A landscape with many valleys, sampled at points; each row gives a point and its height.
From any point a ball takes the steepest step (drop divided by distance) to one of its 4 nearest points. It stops when none of these is lower. Distance is the straight distance between rows; heights are no part of it.
z_281: [167  91 100  84  94 118 171  72 144 136 173  72]  (h 16.2)
z_205: [117 196 119 179 173 171  69 169 105 105  98 173]  (h 34.0)
z_791: [118 135 112 144 147 155  81  92  85 146  99 183]  (h 45.6)
z_291: [128 119 159 124 124  99 153 163 148 123 123 114]  (h 1.9)
z_86: [116 150 135 171 158 151  89 154 112 109  95 159]  (h 1.6)
z_347: [134  98 133 100 115 124 157  88 142 138 145 103]  (h 32.4)
z_961: [173  91 116  91  95 109 184  76 155 140 174  67]  (h 22.8)
z_65: [170  93  71  73  78 130 154  74 136 116 188  95]  (h 50.4)
z_42: [145 112 169 105 112  86 180 162 164 138 151  95]  (h 25.9)
z_949: [118 127 138 151 146 141 100 127 109 118  98 156]  (h 67.3)
z_677: [117 112 141 136 142 134 119 113 122 128 108 145]  (h 57.9)
z_110: [128  98 122 101 121 131 143  79 133 141 138 117]  (h 42.1)
z_832: [115 112 134 131 138 138 111 101 114 138 109 150]  (h 67.1)
z_235: [140  99  89  81  99 136 149  65 133 136 165 114]  (h 45.7)
z_996: [ 76 223 102 179 142 147  90 197 116 115 117 140]  (h 22.9)
z_868: [148 118 163 111 100  73 177 181 163 142 152  88]  (h 26.3)
z_430: [115 151 137 164 149 142  96 166 120 100 101 150]  (h 32.6)
z_486: [131 104 152 110 121 112 158 123 148 128 132 105]  (h 29.9)
z_600: [ 98 195 115 173 145 146  89 192 122 103 111 145]  (h 21.9)
z_507: [167  93 134  87 108 110 185  92 153 142 167  68]  (h 18.6)
z_908: [119 106  99 100 118 151 115  73 107 149 141 154]  (h 61.5)
z_818: [119 102 110 106 120 139 129  75 119 143 141 137]  (h 53.0)
z_117: [104 170 127 159 127 114 113 199 129 108 116 132]  (h 34.8)
z_119: [124 146 103 147 159 164  63  95  70 148  88 202]  (h 7.7)
z_309: [168 112 173  96  98  73 193 163 174 147 174  77]  (h 37.1)
z_455: [142  93 104  86 106 129 156  74 139 139 158 106]  (h 41.2)
z_275: [165  98 154  95 114  98 187 110 162 142 164  74]  (h 11.0)
z_244: [116 105 122 121 128 142 119  89 117 144 119 147]  (h 57.1)
z_331: [124 156 124 175 168 162  74 133  92 117  83 175]  (h 36.4)
z_483: [117 166 126 176 165 157  77 160 107 104  95 167]  (h 27.2)
z_761: [125 107 156 125 128 114 142 130 139 123 121 123]  (h 20.9)
z_338: [112 147 139 149 121 108 127 192 132 112 115 123]  (h 45.5)
z_271: [150  92  98  84  96 123 160  74 137 134 167  95]  (h 31.9)
z_437: [114 132 144 146 133 120 118 169 136 109 110 136]  (h 54.4)
z_695: [117 145 137 144 109  89 140 198 139 118 123 111]  (h 35.0)
z_153: [116 111 120 128 139 149 108  90 103 142 109 161]  (h 69.8)
z_956: [145  96 139  97 117 114 165  92 149 141 149  92]  (h 25.3)
z_668: [111 167 130 170 155 150  89 176 115 102 104 153]  (h 29.7)
z_700: [131 167 109 165 175 169  54 104  65 139  79 202]  (h 30.7)
z_155: [150  96 148  97 119 112 175 104 157 137 152  84]  (h 19.1)
z_196: [135 127 157 123 100  74 165 193 153 135 140 100]  (h 18.3)
z_21: [ 91 217 103 182 160 160  82 190 116 106 115 153]  (h 26.2)
z_54: [153 103 166  99 116  89 183 142 171 140 154  84]  (h 21.0)
z_34: [ 88 197 108 173 132 132  98 202 125 107 117 129]  (h 12.3)
z_382: [117 131 144 152 140 132 115 149 123 108 101 145]  (h 54.1)
z_667: [128 103  94  87 106 144 127  66 118 141 155 139]  (h 57.0)
z_84: [121 138 126 153 159 157  79 113  98 128  88 175]  (h 48.5)
z_703: [121  97 142 115 129 129 135 100 130 136 119 127]  (h 38.8)

Two balls start at each pair of points below. Name the first point that both come to, or write never.
z_382 and z_205 -> z_86
z_677 and z_486 -> z_761
z_956 and z_42 -> z_275

For each start below, name the point where the ball stops.
z_908 -> z_275
z_153 -> z_119
z_244 -> z_291
z_338 -> z_291

Call two points neighbours if one is among the 4 nearest of the other. Go from one point of each pair to the other, from neighbour to neighbour, staying as low as possible. Name the highest point that can't be avoided.
z_119 and z_281 -> z_331
z_281 and z_275 -> z_507
z_86 and z_275 -> z_695
z_281 and z_291 -> z_42
z_34 and z_86 -> z_668
